A landscape with many peaks, sampled at points; each row gives a point and its height.
From any point a climber steps to the highest of the 5 points nearest to it. It stops when none of these is higher. Distance is the straight distance between rows; heights are no part of it.
Lefut: -0.132 1.195 -2.903 0.193 1.342 -2.394 -0.666 0.451 -2.749 -0.788 0.245 -1.786 -2.297 0.463 -0.545 -3.920 0.923 0.777 3.213 0.401 0.241 0.654 0.067 -0.416 -0.607 2.275 -2.351 -2.198 1.861 -0.811 0.285  height 26.6
goro: -0.876 -0.387 1.282 0.320 0.140 2.379 0.452 0.788 3.055 1.125 -0.095 -0.608 1.857 -0.350 0.561 2.127 -2.186 1.044 -4.534 -1.256 -0.074 0.711 -1.514 -0.683 -1.627 -2.191 2.053 1.281 -0.949 0.145 -0.064  height 34.9
zogan: -1.785 0.364 0.062 0.273 -0.963 -0.019 0.728 1.168 -0.319 1.598 0.440 -0.728 -0.316 0.511 -0.013 0.751 -1.133 2.149 -0.649 0.277 0.074 -1.269 -0.570 -2.069 -0.364 0.190 2.012 -0.991 1.280 -1.026 0.232  height 49.5
boro: -3.652 0.505 1.762 -1.222 0.827 -1.354 2.536 -0.130 -0.240 1.422 -0.781 3.940 -0.230 -1.864 0.995 3.254 -3.816 0.498 -4.357 -2.333 -0.210 -2.182 0.809 -2.909 -0.782 -0.454 3.228 -0.294 -0.427 0.105 -1.025  height 19.9
zanoz: -2.186 2.142 -1.498 -1.134 -0.371 -2.336 1.343 -0.216 -2.474 -0.625 -1.057 1.059 -2.481 -0.582 -1.452 -1.125 -0.636 2.228 1.669 1.496 -0.660 -0.627 -0.991 -1.104 -0.794 0.125 2.189 -1.368 2.207 0.370 0.507  height 52.3
Rafut: -2.745 1.433 -0.313 -2.352 0.001 -2.163 1.327 -1.345 -1.810 0.289 -0.723 3.380 -1.468 -2.560 0.365 0.591 -2.217 1.658 -0.813 0.001 -0.087 -1.565 0.174 -2.617 -1.236 -0.719 3.273 -1.503 1.750 0.056 0.029  height 62.2
Silab: -3.285 0.972 -1.931 -3.878 0.697 -2.714 0.005 -2.145 -2.246 0.104 -0.918 2.727 -2.438 -3.761 0.443 0.028 -2.353 1.002 -0.918 0.390 0.248 -1.401 0.311 -3.705 -0.981 -0.004 3.191 -1.503 1.973 -0.065 -0.298  height 55.6
rek: -2.915 0.204 1.247 -0.310 0.034 -1.452 2.107 -0.037 -0.434 1.584 0.281 3.345 0.015 -0.773 0.249 2.354 -2.937 2.042 -2.879 -1.178 0.033 -2.052 0.167 -2.586 -0.445 -0.396 2.841 -0.652 0.583 -0.639 0.100  height 42.4
kife: -2.301 1.977 -4.339 -2.052 -0.013 -3.900 0.057 -1.469 -2.581 -2.432 -0.450 0.316 -4.266 -2.075 -2.494 -1.184 -1.001 1.493 1.977 2.041 0.323 -0.230 -0.635 -0.794 -0.993 -0.093 2.552 -1.690 2.347 0.637 -0.833  height 22.9
meze: -4.198 1.734 -6.058 -0.367 0.574 -6.574 -2.561 -2.466 -3.902 -2.019 0.514 -1.147 -5.620 -2.769 -2.347 -1.367 -0.570 2.057 1.914 2.219 1.849 -0.676 0.103 0.451 -0.477 1.301 2.955 -0.977 2.619 -0.124 -1.801  height 24.2
Mir: 2.060 0.455 -1.092 0.157 -0.424 -0.291 -1.284 -0.103 -1.619 -0.190 0.637 -1.019 0.472 0.452 0.360 -2.786 0.786 -1.604 2.525 -0.332 0.615 0.467 0.665 1.124 -1.494 1.169 -1.263 -2.423 0.670 -1.135 -0.454  height 58.3
Nemag: 0.003 0.038 0.425 0.626 -0.623 1.757 -0.092 1.542 1.610 1.281 0.244 -1.766 0.751 0.050 0.385 1.580 -1.564 0.686 -2.413 -0.963 0.216 -0.038 -0.890 -0.808 -1.154 -1.494 2.032 0.365 -0.012 -0.362 -0.468  height 40.6
Ler: -1.030 -0.795 1.884 -0.148 0.919 3.092 0.906 0.078 3.487 0.924 -1.067 0.324 2.486 -0.439 1.112 2.394 -2.302 1.230 -5.178 -1.509 -0.307 1.115 -2.236 -0.523 -1.647 -2.588 1.930 2.255 -1.498 0.575 0.323  height 27.6
Gufo: -3.016 1.708 -5.863 -0.948 0.393 -5.553 -1.411 -1.768 -3.344 -2.760 0.352 -1.252 -5.650 -2.244 -2.817 -1.170 -0.930 1.358 2.474 2.429 1.150 -0.334 -0.302 -0.001 -0.666 0.775 2.464 -1.469 2.567 0.333 -1.413  height 25.9
vuri: 2.319 0.487 -1.603 0.056 -0.716 -0.827 -1.446 -0.459 -1.717 -1.151 0.360 -0.697 0.546 0.746 -0.666 -3.556 1.839 -1.252 3.305 0.374 1.189 0.517 1.060 2.230 -1.570 1.090 -1.562 -2.909 0.177 -0.596 -0.207  height 57.9
vib: 1.736 -0.884 -0.024 2.074 -1.071 0.422 -1.925 0.181 0.751 -0.378 1.069 0.254 2.307 2.509 -0.316 -0.983 2.091 -1.126 2.817 0.558 0.972 -0.298 0.757 3.095 1.227 0.476 -2.287 0.571 -1.642 -0.353 0.551  height 42.7
Galar: -3.912 1.072 1.858 -2.838 1.575 -1.093 1.512 0.468 -0.776 1.460 -1.740 3.218 -1.525 -3.459 1.006 2.813 -4.005 -0.505 -4.383 -2.246 -0.523 -2.365 1.062 -4.047 -1.107 -0.011 4.931 -0.724 -0.378 0.345 -1.353  height 38.7
sivo: -1.700 0.671 0.005 -0.033 -0.456 -0.524 0.731 1.375 -0.920 1.112 0.360 -0.604 -0.739 0.628 -0.085 0.117 -0.671 2.046 0.221 0.553 -0.039 -1.144 -0.653 -1.929 -0.661 0.721 1.978 -1.112 1.711 -1.059 0.223  height 41.5
Naz: 1.446 -0.321 0.788 2.137 -0.199 0.779 -1.449 -0.123 0.799 0.864 1.074 0.466 2.166 1.402 0.170 0.674 -0.068 -1.725 1.018 -1.296 0.039 0.548 -0.251 2.432 1.030 -0.697 -2.191 0.861 -1.514 0.104 0.440  height 51.6
lelov: 1.824 -1.280 0.507 2.196 -0.679 0.936 -2.024 0.284 1.362 -0.140 1.051 0.284 2.214 2.199 -0.515 -0.223 1.697 -1.311 2.141 -0.015 0.582 -0.036 0.491 2.746 1.827 -0.075 -2.700 0.959 -1.837 -0.162 0.640  height 36.5
zovid: -1.429 3.007 -3.341 -0.075 0.845 -3.175 0.689 0.277 -2.785 -1.932 -0.352 -0.696 -3.554 0.020 -2.005 -2.724 0.402 1.491 3.275 1.150 -1.109 0.176 -0.900 -0.234 -0.613 1.460 -0.015 -1.211 2.260 0.486 -0.339  height 40.4
nire: -2.590 1.399 -1.343 -2.760 -0.150 -2.372 0.919 -1.488 -2.253 -0.725 -0.870 2.809 -2.100 -2.391 -0.777 -0.340 -1.872 1.750 0.292 0.901 0.150 -1.020 -0.227 -2.265 -1.153 -0.687 3.104 -1.773 2.254 0.045 0.027  height 57.8
kupin: -1.254 3.084 -4.064 -0.037 1.040 -3.950 0.816 0.018 -2.992 -2.423 -0.405 -0.473 -4.233 -0.585 -2.291 -2.636 0.067 1.299 3.359 1.303 -1.378 0.084 -0.585 -0.394 -0.595 1.228 0.291 -1.346 2.506 1.003 -0.658  height 37.3
gero: -1.732 2.487 -5.136 -0.962 0.379 -4.558 -0.047 -0.992 -2.880 -3.033 -0.234 -0.690 -4.945 -1.514 -2.776 -1.552 -0.858 1.172 2.717 2.181 -0.436 -0.166 -0.611 -0.232 -1.007 0.405 1.913 -1.566 2.305 0.745 -1.218  height 30.6
bil: -2.017 2.673 -2.607 -1.216 0.093 -2.801 1.212 -0.390 -2.591 -1.714 -1.006 0.510 -3.166 -0.536 -1.587 -1.593 -0.268 1.931 2.157 1.462 -0.825 -0.462 -1.049 -0.988 -0.966 0.402 2.031 -1.516 2.134 0.529 -0.177  height 48.5
bok: -3.402 0.831 -3.008 -3.564 0.356 -3.398 -0.192 -2.369 -2.509 -0.992 -0.749 2.133 -3.052 -3.415 -0.667 -0.770 -1.960 1.500 0.044 1.146 0.702 -0.760 -0.163 -2.827 -1.295 -0.447 2.677 -1.467 2.236 0.211 -0.273  height 52.7
kuf: 3.313 -3.952 5.630 0.973 0.758 5.621 1.072 -0.116 4.027 0.697 -1.851 0.338 2.692 -1.303 1.370 1.890 1.784 -2.535 -2.578 -0.635 -2.089 2.545 -2.174 0.645 1.721 -0.800 -3.172 1.986 -1.771 1.757 1.457  height 40.7
fif: -4.367 0.365 2.574 -1.207 1.286 -0.832 2.708 0.334 0.405 1.564 -0.875 3.805 0.031 -1.377 1.021 3.980 -4.420 0.239 -5.362 -2.766 -0.531 -2.011 0.654 -3.178 -0.818 -0.197 3.299 0.355 -1.231 0.122 -1.207  height 30.9
rami: 6.317 -2.192 -1.360 1.033 -2.220 1.374 -0.690 0.102 -0.069 -2.329 2.366 -3.537 1.131 1.855 0.840 -1.500 5.152 -1.583 3.981 1.503 1.132 1.804 2.896 3.798 1.354 1.013 -3.890 3.619 -0.379 -0.821 0.023  height 35.1
Munu: 3.936 -3.039 1.689 1.220 -0.432 3.768 -0.723 0.121 3.661 -0.985 -0.822 -1.431 1.496 0.412 0.057 0.291 3.471 -0.824 -0.325 1.183 0.117 1.737 1.289 2.674 2.352 -1.714 -3.743 2.181 -2.201 0.688 1.958  height 20.1
didul: -4.073 1.066 -0.696 -4.009 1.638 -2.241 -0.385 -1.218 -1.840 1.095 -1.771 2.693 -2.504 -3.931 1.263 0.875 -2.842 0.353 -2.207 -0.347 -0.431 -2.134 1.016 -4.948 -0.711 0.559 4.076 -1.600 1.222 0.046 -0.750  height 45.7
todak: -2.780 -0.849 1.129 0.392 0.108 -0.577 1.697 0.403 0.771 1.806 0.363 2.311 0.659 -0.127 0.056 2.702 -2.955 2.260 -3.466 -0.974 0.476 -1.943 -0.350 -2.640 -0.489 -0.553 1.996 -0.157 0.346 -1.015 0.165  height 49.3
bofef: -0.673 -0.482 3.155 -0.282 1.393 3.856 0.704 -0.031 2.630 1.316 -0.772 0.383 2.756 0.801 1.099 2.962 -1.670 0.165 -4.782 -1.044 -0.252 2.370 -3.301 0.069 -0.304 -2.315 1.243 2.990 -2.434 1.302 0.388  height 40.0
dimu: 1.835 0.853 -0.553 0.380 -0.579 -0.073 -0.879 0.229 -1.311 0.108 0.737 -1.641 0.599 0.162 0.600 -2.157 0.229 -1.813 2.008 -0.810 0.502 0.447 0.674 0.906 -1.217 0.886 -0.702 -1.965 0.917 -0.950 -0.372  height 56.2
mit: -1.671 2.072 -1.270 -0.059 0.187 -1.345 0.673 0.940 -2.258 0.139 -0.190 -1.123 -1.944 0.792 -0.416 -1.784 0.295 1.578 1.983 0.771 -0.871 -0.401 -0.826 -1.611 -0.472 1.359 0.164 -1.149 2.134 -0.556 -0.072  height 28.2
tam: 0.591 -0.635 2.793 0.596 1.241 2.798 -0.028 -0.214 2.139 1.414 0.265 -0.150 1.874 1.916 0.606 2.415 -0.760 -1.866 -2.034 -1.117 -0.978 1.980 -2.601 0.868 1.537 -1.612 -1.537 2.299 -2.712 1.674 0.075  height 49.2
madiv: -1.792 2.326 -1.752 -0.558 0.251 -1.972 1.013 0.745 -2.606 -0.706 -0.609 -0.878 -2.458 0.576 -1.110 -2.054 0.288 1.813 2.393 1.259 -1.049 -0.611 -0.994 -1.202 -0.587 1.580 0.554 -1.019 2.082 -0.128 0.001  height 41.8
lud: 0.787 0.751 -0.021 0.381 -0.639 0.254 -0.510 1.334 -0.727 0.841 0.833 -2.328 0.002 0.060 0.985 -0.692 -0.535 -0.981 0.755 -0.681 -0.054 0.201 0.023 -0.341 -1.175 0.334 0.389 -1.383 1.133 -1.064 -0.561  height 31.3
Vugun: 3.075 0.647 -1.824 0.157 -1.506 -1.100 -1.222 -0.599 -1.712 -2.245 0.345 -0.472 1.124 2.219 -1.502 -4.391 3.872 -0.473 3.566 1.500 1.299 0.259 1.328 3.508 -1.017 1.986 -1.768 -1.955 -0.532 0.097 -0.499  height 45.0
Sis: -3.389 1.192 1.852 -2.422 1.304 -1.564 1.807 -0.081 -1.051 1.236 -1.297 3.480 -1.368 -3.142 1.260 2.640 -3.690 0.163 -3.841 -2.014 -0.430 -2.100 1.477 -3.626 -0.981 -0.431 4.466 -0.922 0.135 0.130 -1.112  height 36.7
pupe: 1.206 0.310 1.253 1.757 0.212 1.324 -1.048 -0.080 0.988 0.914 1.057 -0.043 2.038 1.398 0.302 1.163 -0.775 -1.827 -0.022 -1.695 -0.527 0.989 -0.873 2.070 1.142 -1.092 -1.465 1.344 -1.692 0.767 0.252  height 53.2
Nen: 1.800 -3.205 4.371 0.132 1.620 4.649 0.809 -0.166 3.555 1.411 -0.534 0.063 2.050 0.900 1.124 2.819 0.462 -2.734 -2.568 -0.503 -2.096 2.015 -3.555 -0.683 1.798 -1.080 -1.885 2.147 -2.103 1.913 0.603  height 41.9
kop: -2.666 1.429 0.585 -1.395 0.033 -1.873 1.871 -0.273 -1.763 0.617 -0.292 3.211 -0.522 -1.348 -0.122 1.007 -2.048 2.364 -0.970 0.000 0.042 -1.776 0.249 -2.136 -0.807 -0.323 2.976 -1.071 1.564 -0.193 0.453  height 57.6
Fuzuz: -0.086 0.542 0.364 0.571 -0.887 0.908 -0.035 1.424 0.257 1.330 0.736 -2.324 0.000 0.207 0.334 0.586 -0.957 0.157 -0.725 -0.586 0.294 -0.244 -0.213 -1.005 -0.921 -0.441 1.613 -0.530 0.826 -0.985 -0.418  height 37.2
Naka: -4.185 0.928 -5.280 -1.852 0.611 -4.911 -1.657 -2.799 -2.895 -1.914 -0.111 0.422 -4.720 -3.107 -1.804 -1.222 -1.589 1.883 1.092 1.734 1.751 -0.641 -0.250 -1.285 -0.888 0.200 2.342 -1.181 2.352 0.012 -0.928  height 18.7
Nar: -1.075 0.765 -0.098 0.306 -0.639 -0.209 0.148 1.587 -1.030 1.254 0.347 -1.551 -0.723 0.426 0.073 -0.100 -0.540 1.326 0.558 0.221 0.013 -0.538 -0.588 -1.802 -0.452 0.813 1.169 -0.983 1.756 -0.963 -0.155  height 20.4
perep: 5.326 -2.035 -0.121 1.204 -1.807 2.498 -0.992 0.781 1.696 -2.344 0.953 -3.108 0.962 1.531 0.452 -0.811 4.579 -1.417 2.042 1.699 0.868 1.639 2.736 3.410 2.174 -0.357 -3.561 3.240 -1.384 -0.400 0.541  height 28.5
nesop: 3.581 -3.731 5.421 1.086 0.522 5.281 1.008 -0.310 3.513 0.212 -2.251 0.155 3.005 -0.884 1.085 1.250 2.720 -1.460 -2.109 -0.006 -1.199 2.503 -0.814 2.109 1.846 -1.517 -4.109 1.832 -2.239 1.318 2.290  height 38.9
segan: -2.751 1.054 1.095 -2.240 0.686 -2.012 1.623 -0.707 -1.548 0.948 -0.858 3.798 -0.604 -2.814 0.970 1.754 -3.073 0.934 -2.458 -1.265 -0.247 -1.999 0.995 -3.120 -1.067 -0.319 3.606 -1.337 1.162 0.270 -0.480  height 46.2
tovad: 3.411 -1.980 -0.436 1.268 -1.674 2.119 -1.907 0.500 2.058 -1.456 1.298 -2.041 1.561 2.063 -0.381 -0.589 3.959 -0.800 2.347 1.679 1.107 0.256 2.217 2.810 2.388 -0.036 -3.211 2.364 -1.697 -0.479 0.438  height 28.4
Kiz: 4.547 -1.800 -1.810 1.038 -1.986 -0.219 -1.064 -0.150 -0.729 -1.531 2.367 -3.434 1.013 2.807 0.286 -3.024 6.025 -0.209 4.743 2.206 1.020 0.738 2.283 3.212 1.374 3.091 -3.757 2.553 -0.434 -0.943 -0.811  height 39.3
fud: 3.709 -3.070 2.371 1.161 0.190 4.249 -0.397 0.101 3.824 -0.510 -1.508 -0.972 1.937 0.065 0.379 0.605 2.950 -1.184 -0.754 0.827 -0.278 2.125 0.576 2.559 2.372 -2.023 -3.846 1.789 -2.238 0.877 1.808  height 23.9
vafis: -4.061 -0.013 1.993 -0.775 1.117 -0.946 2.738 0.231 0.591 1.759 -0.562 3.659 0.498 -0.901 0.720 3.928 -4.175 0.706 -5.371 -2.428 -0.220 -2.057 0.208 -3.215 -0.637 -0.442 2.386 0.064 -0.923 -0.240 -0.809  height 30.2
nozi: 3.236 0.831 -2.525 0.038 -1.181 -1.597 -1.012 -0.988 -1.849 -2.721 0.722 -1.157 0.340 2.424 -1.850 -4.789 4.229 -0.123 3.799 1.619 1.031 0.615 1.460 3.644 -0.842 2.001 -1.815 -2.519 -0.633 0.284 -0.651  height 32.7
diz: 0.297 0.987 -1.518 -0.226 0.152 -0.637 -0.546 0.496 -2.133 0.491 0.305 -2.208 -1.074 0.763 0.611 -2.631 0.473 -0.339 2.304 0.104 0.105 0.483 0.139 -0.451 -0.876 1.763 -0.993 -1.903 1.613 -1.105 -0.299  height 25.8
meror: 2.434 0.281 -0.700 1.222 -1.662 -0.348 -1.149 -0.305 -0.649 -1.267 0.472 0.063 2.009 2.414 -0.993 -2.830 2.929 -0.866 3.640 0.639 1.015 -0.074 1.185 3.782 -0.308 1.300 -1.704 -1.105 -0.801 -0.363 0.008  height 57.5
Sitob: -3.565 0.961 0.717 -3.535 1.339 -1.941 0.743 -0.530 -1.296 1.078 -1.257 3.059 -1.780 -3.769 1.330 1.709 -3.256 0.014 -2.729 -1.410 -0.387 -2.274 1.362 -4.080 -0.971 0.014 4.343 -1.319 1.032 0.355 -1.108  height 46.7
Lofi: -1.367 2.621 -2.368 -0.281 0.702 -2.166 0.804 0.567 -2.796 -0.742 -0.371 -1.025 -2.747 0.340 -0.973 -2.409 0.259 1.575 2.804 0.595 -1.259 -0.121 -0.918 -0.927 -0.301 1.708 -0.233 -1.033 2.102 -0.178 -0.185  height 36.6
dar: 2.999 -3.692 3.514 1.001 0.922 4.161 -0.289 -0.399 4.128 0.823 -1.002 0.122 2.127 -0.063 0.642 1.509 1.578 -2.051 -1.625 0.078 -1.612 2.047 -1.355 0.912 1.881 -1.662 -3.604 1.472 -2.061 1.346 1.319  height 37.4
faza: 5.036 -2.100 -0.915 1.068 -2.208 1.711 -1.206 0.643 1.175 -2.193 1.886 -3.284 1.309 1.912 0.504 -1.032 4.669 -1.190 2.842 1.867 1.001 0.955 2.810 3.240 2.041 0.742 -3.471 3.322 -0.839 -1.033 0.093  height 35.0
Momav: 1.790 1.189 0.211 0.982 -0.851 0.698 -0.833 0.441 -0.369 0.552 0.935 -1.291 1.175 0.235 0.835 -0.636 -0.623 -1.886 1.125 -1.446 -0.047 0.467 0.428 1.274 -0.794 -0.281 -0.293 -1.014 0.145 -0.684 -0.468  height 65.6
lefe: 5.712 -1.598 0.782 0.904 -1.639 3.575 -0.250 0.288 1.961 -2.360 0.161 -2.707 1.186 1.283 0.496 0.002 4.060 -1.175 0.946 1.757 0.388 2.471 2.463 3.908 2.551 -1.388 -3.916 3.400 -2.058 0.397 1.474  height 21.5
zolen: -3.515 -0.393 1.697 -0.203 0.740 -0.988 2.501 0.232 0.931 1.791 0.022 3.293 0.696 -0.508 0.617 3.511 -3.735 1.206 -4.622 -2.029 -0.063 -2.048 0.017 -2.953 -0.691 -0.359 1.915 0.072 -0.432 -0.538 -0.343  height 25.4
Mekiz: -0.279 2.973 -4.753 0.942 1.879 -4.921 -0.132 0.127 -2.931 -3.083 -0.010 -1.030 -4.254 -0.914 -2.271 -3.541 0.361 0.915 3.877 1.101 -0.986 0.347 0.067 0.285 -0.151 1.784 -0.683 -1.292 2.443 0.839 -0.634  height 34.7
bisaf: 3.067 -4.119 7.153 1.323 0.459 6.070 1.666 0.268 3.197 0.736 -2.522 0.321 3.512 -1.603 1.999 1.874 2.235 -1.891 -2.981 -0.987 -0.974 2.667 -1.719 1.638 1.804 -0.486 -3.783 2.303 -2.167 1.484 2.220  height 39.9
somed: 1.585 0.901 0.712 1.442 -0.464 0.833 -0.798 0.478 -0.118 0.685 1.056 -0.564 1.863 0.825 0.833 0.177 -0.517 -1.944 0.781 -1.853 0.061 0.651 -0.147 2.155 0.095 -0.767 -0.863 0.229 -0.865 0.014 -0.115  height 59.0
Nom: 2.094 -0.415 -0.384 1.540 -1.544 -0.018 -1.541 -0.003 0.104 -1.137 0.811 -0.472 2.041 2.966 -0.672 -2.378 3.959 -0.633 3.694 1.308 0.917 -0.408 1.403 3.690 1.102 1.484 -2.112 0.585 -1.135 -0.476 0.103  height 52.5
nuzop: 2.302 0.551 -0.469 0.887 -1.013 0.012 -1.339 -0.269 -1.192 -0.646 0.737 -0.366 1.619 1.016 -0.131 -2.135 0.995 -1.943 2.795 -0.416 0.910 0.309 0.900 2.515 -0.911 0.757 -1.048 -1.677 -0.155 -0.588 -0.077  height 60.4
pelam: -0.190 1.900 -4.287 0.990 2.140 -3.597 -0.543 0.174 -3.119 -1.919 0.148 -1.380 -3.245 0.147 -1.745 -4.327 1.184 1.110 3.380 0.658 0.231 0.744 0.528 0.422 -0.560 2.214 -2.836 -1.987 2.001 0.067 0.207  height 31.0
bug: 1.167 -1.031 1.999 1.219 0.927 2.328 -0.739 -0.277 2.218 1.446 0.664 -0.064 1.560 1.905 0.574 1.923 -0.272 -2.132 -0.878 -1.217 -0.931 1.385 -2.084 1.282 1.804 -1.031 -2.536 1.997 -2.298 1.128 0.576  height 43.4
naf: 2.936 -2.923 0.896 1.600 -0.476 2.751 -1.492 0.177 3.688 -0.586 0.010 -1.065 1.693 1.303 -0.347 0.535 2.584 -1.261 0.198 1.108 0.132 1.166 1.012 2.310 2.495 -1.618 -3.682 1.638 -2.059 0.103 1.504  height 24.1
pufu: 0.276 0.906 -0.561 0.238 -0.514 0.034 -0.604 0.901 -1.233 1.088 0.760 -2.221 -0.652 0.274 0.692 -1.228 -0.149 -0.451 1.288 -0.210 0.033 0.167 -0.124 -0.638 -1.120 0.883 -0.073 -1.455 1.486 -1.324 -0.360  height 8.1
tizi: 1.095 0.801 0.970 1.691 -0.262 1.260 -0.907 0.411 0.358 0.832 1.000 -0.423 1.539 1.108 0.513 0.745 -0.680 -1.867 0.389 -2.068 -0.322 0.615 -0.414 2.054 0.295 -0.953 -0.862 0.756 -1.457 0.562 0.019  height 56.7
tibi: -2.987 1.225 -0.221 -3.610 1.017 -2.075 0.575 -1.119 -1.641 0.851 -1.067 2.905 -1.704 -3.766 1.034 0.998 -3.030 0.557 -1.926 -0.734 -0.138 -1.873 1.083 -3.879 -0.901 0.062 3.868 -1.308 1.397 -0.079 -0.415  height 53.1
Guzu: 2.196 -2.392 1.120 1.970 -0.043 2.125 -1.862 -0.175 2.835 0.376 0.688 0.047 1.965 1.716 -0.339 0.756 1.497 -1.647 0.734 0.232 0.021 0.654 0.184 2.131 2.110 -1.060 -3.397 1.524 -2.125 0.061 0.982  height 33.4
nid: -1.711 1.291 -0.254 -0.164 -0.308 -0.747 0.490 1.112 -1.503 0.877 0.066 -1.043 -1.111 0.703 -0.268 -0.659 -0.195 1.871 0.873 0.436 -0.379 -1.017 -0.882 -1.640 -0.361 1.116 1.238 -1.106 1.913 -0.921 0.035  height 24.7
vuk: 2.507 -2.133 0.118 1.877 -1.103 1.861 -2.158 0.390 2.355 -0.759 0.810 -1.241 1.655 2.077 -0.336 -0.398 3.319 -1.154 1.860 1.279 1.117 -0.068 1.472 2.563 2.445 -0.214 -3.085 1.860 -1.969 -0.500 0.859  height 21.8
vigon: 1.958 0.590 0.284 1.331 -0.737 0.258 -1.206 0.392 -0.402 0.224 0.745 -0.285 1.871 0.603 0.435 -1.161 0.078 -2.060 1.935 -0.980 0.358 0.315 0.687 2.446 -0.601 0.010 -0.814 -0.717 -0.231 -0.445 -0.140  height 60.2
tuve: -1.333 1.310 -0.569 0.223 -0.283 -0.588 0.553 1.280 -1.591 0.880 0.098 -1.798 -1.248 0.711 0.040 -1.068 -0.139 0.859 1.532 0.467 -0.275 -0.343 -0.698 -1.560 -0.518 1.482 0.513 -1.169 1.900 -1.226 -0.046  height 1.9
Sudid: -1.756 -1.220 0.687 0.553 -0.135 0.853 1.205 0.662 2.907 1.763 0.330 0.578 1.159 -0.049 0.222 2.433 -2.705 2.081 -4.153 -0.883 0.056 -0.963 -0.946 -2.301 -1.051 -1.203 1.916 -0.106 0.183 -0.781 -0.117  height 43.5
gigo: -2.534 -0.042 0.806 0.296 -0.539 -0.643 1.236 0.373 0.202 1.772 0.249 1.490 0.043 -0.085 -0.062 1.746 -2.039 2.665 -1.878 -0.164 0.200 -1.848 -0.369 -2.229 -0.649 -0.203 2.266 -0.725 0.955 -0.804 0.634  height 53.7
Fofud: 1.256 1.172 0.029 0.525 -0.909 0.773 -0.434 0.960 -0.289 0.934 0.825 -2.099 0.588 -0.020 0.578 -0.195 -1.013 -1.198 0.312 -1.201 0.097 0.209 0.077 0.143 -0.975 -0.236 0.618 -0.792 0.581 -0.672 -0.684  height 52.0
bas: -4.195 1.262 -2.122 -4.088 1.351 -2.679 -0.721 -2.029 -2.207 0.486 -1.118 2.370 -3.165 -3.928 0.803 0.134 -2.449 0.975 -1.543 0.095 0.245 -1.809 0.442 -4.303 -0.890 0.448 3.049 -1.192 1.744 -0.141 -0.215  height 51.3
meb: -4.460 0.640 2.559 -2.208 1.485 -0.743 1.928 0.655 -0.255 1.405 -2.083 3.323 -1.194 -3.207 0.908 3.244 -4.293 -0.334 -4.930 -2.757 -0.487 -2.291 1.392 -3.795 -1.258 -0.215 4.828 -0.333 -0.975 0.491 -1.614  height 35.8
denu: 0.758 0.943 0.213 0.741 -0.723 1.293 -0.569 1.211 0.619 1.102 0.718 -2.024 0.716 -0.022 0.804 0.637 -1.281 -0.972 -0.496 -1.460 0.007 0.424 -0.347 0.321 -0.834 -1.033 0.987 -0.072 -0.082 -0.363 -0.681  height 44.1
semo: -3.160 -1.605 1.273 -0.025 0.919 0.050 2.166 0.379 2.529 1.661 0.206 2.164 1.255 -0.246 0.687 3.750 -3.877 1.320 -5.415 -1.958 -0.219 -1.620 -0.661 -3.178 -0.786 -0.576 1.446 0.083 -0.512 -0.723 -0.179  height 58.5
Nakig: -2.308 1.691 -0.063 -0.741 -0.723 -1.618 1.466 0.315 -1.774 0.419 -0.340 1.256 -1.459 -0.026 -0.682 -0.043 -0.869 2.607 0.687 0.838 -0.349 -1.242 -0.829 -1.680 -0.527 0.324 2.463 -1.348 2.030 -0.288 0.449  height 51.5
pazu: 2.062 -3.035 2.724 1.009 1.287 3.290 -0.502 -0.494 3.515 1.225 0.082 0.294 1.837 0.942 0.696 1.723 0.442 -2.372 -1.086 -0.301 -1.458 1.812 -2.088 0.521 2.296 -1.370 -3.174 1.756 -2.237 1.196 0.759  height 39.4
mim: 1.646 0.393 -3.474 -0.337 0.676 -2.202 -1.614 -0.522 -2.689 -1.609 0.263 -1.811 -1.363 0.795 -1.780 -4.773 2.058 0.003 3.307 1.123 1.943 1.174 1.187 1.433 -1.329 2.258 -2.642 -3.370 1.098 -0.614 0.061  height 26.8
fefuv: -0.118 -0.192 2.662 0.336 0.966 3.126 0.308 0.028 1.933 1.114 -0.218 -0.433 1.906 1.517 0.882 2.635 -1.178 -0.868 -3.353 -1.425 -0.649 2.095 -2.619 0.778 0.313 -2.050 0.314 2.714 -2.480 1.552 -0.114  height 51.0
Torel: -1.495 -1.558 0.897 0.140 0.516 1.977 1.190 0.331 4.041 1.429 -0.442 0.472 1.747 -0.603 0.343 2.515 -2.832 1.291 -5.145 -1.296 -0.068 -0.328 -1.494 -2.023 -1.425 -2.065 1.798 0.958 -0.533 -0.191 0.181  height 38.3
mota: 2.941 0.227 -1.690 1.022 -1.937 -0.866 -0.920 -0.304 -1.150 -1.998 1.081 -1.517 1.307 3.212 -1.016 -3.914 5.419 0.105 4.312 1.940 0.609 -0.152 1.483 3.749 0.477 2.722 -2.516 0.253 -0.812 0.072 -0.697  height 46.0
lanik: -3.180 0.220 1.518 -0.635 0.494 -1.700 2.500 -0.051 -0.156 1.557 -0.017 3.855 0.174 -1.160 0.860 2.931 -3.376 1.351 -3.524 -1.674 -0.171 -2.417 0.491 -2.631 -0.519 -0.305 2.577 -0.406 0.279 -0.259 -0.335  height 24.4
nule: 3.478 -3.291 3.221 0.791 0.392 4.374 -0.247 -0.468 4.160 -0.022 -1.693 -0.162 2.291 -0.392 0.418 1.038 2.580 -1.517 -1.353 0.476 -1.037 2.161 -0.378 1.773 2.064 -1.902 -4.171 1.670 -2.275 1.184 1.904  height 31.2
mak: 0.206 -1.765 3.889 -0.326 1.519 4.262 0.689 -0.002 2.668 1.403 -0.681 0.053 2.304 1.711 1.161 3.174 -0.675 -1.493 -3.381 -0.581 -1.146 2.216 -4.188 -0.277 1.152 -1.406 -0.514 2.724 -2.552 1.866 0.266  height 43.6
Gafa: 2.600 -0.905 -0.582 1.483 -2.069 0.100 -1.616 0.188 0.371 -1.451 1.308 -1.210 1.674 3.092 -0.444 -2.331 4.786 -0.348 3.826 1.778 1.214 -0.562 1.526 3.441 1.487 1.897 -2.255 0.958 -1.136 -0.504 0.022  height 49.9
vazu: 3.140 -1.574 -0.906 1.385 -2.055 0.661 -1.698 0.359 0.633 -1.287 1.397 -2.360 1.479 3.062 -0.122 -2.117 4.963 -0.588 3.674 2.094 0.894 -0.152 1.860 3.149 1.625 1.848 -2.940 2.044 -1.031 -0.869 -0.135  height 44.8
lisum: 3.747 -2.686 0.336 1.481 -1.342 2.758 -1.609 0.534 2.819 -1.480 0.519 -2.066 1.132 1.393 -0.284 -0.090 3.750 -1.306 1.517 1.768 0.867 1.096 2.056 2.847 2.574 -0.818 -3.445 2.588 -1.950 -0.202 1.144  height 19.6
tal: 0.535 0.712 1.621 1.133 0.502 2.139 -0.057 0.344 1.491 1.159 0.199 -0.938 1.903 0.989 0.958 1.686 -1.435 -1.019 -2.295 -1.777 -0.599 1.565 -1.625 1.350 0.173 -1.948 0.412 1.928 -1.878 1.280 -0.264  height 68.6

Call two points neighbours if one is among the 5 nearest of the other. Go from one point of each pair to the other, from neighbour to neighbour, staying as high as possible. Name the lowest point that can't be avoided.
tal / semo | Nemag
tal / nuzop | tizi
Rafut / semo | todak
nuzop / Momav | vigon

Where does a climber stop that starts at each point below?
lisum | nuzop
naf | Momav
lefe | nuzop
dar | tal
Gufo | Rafut
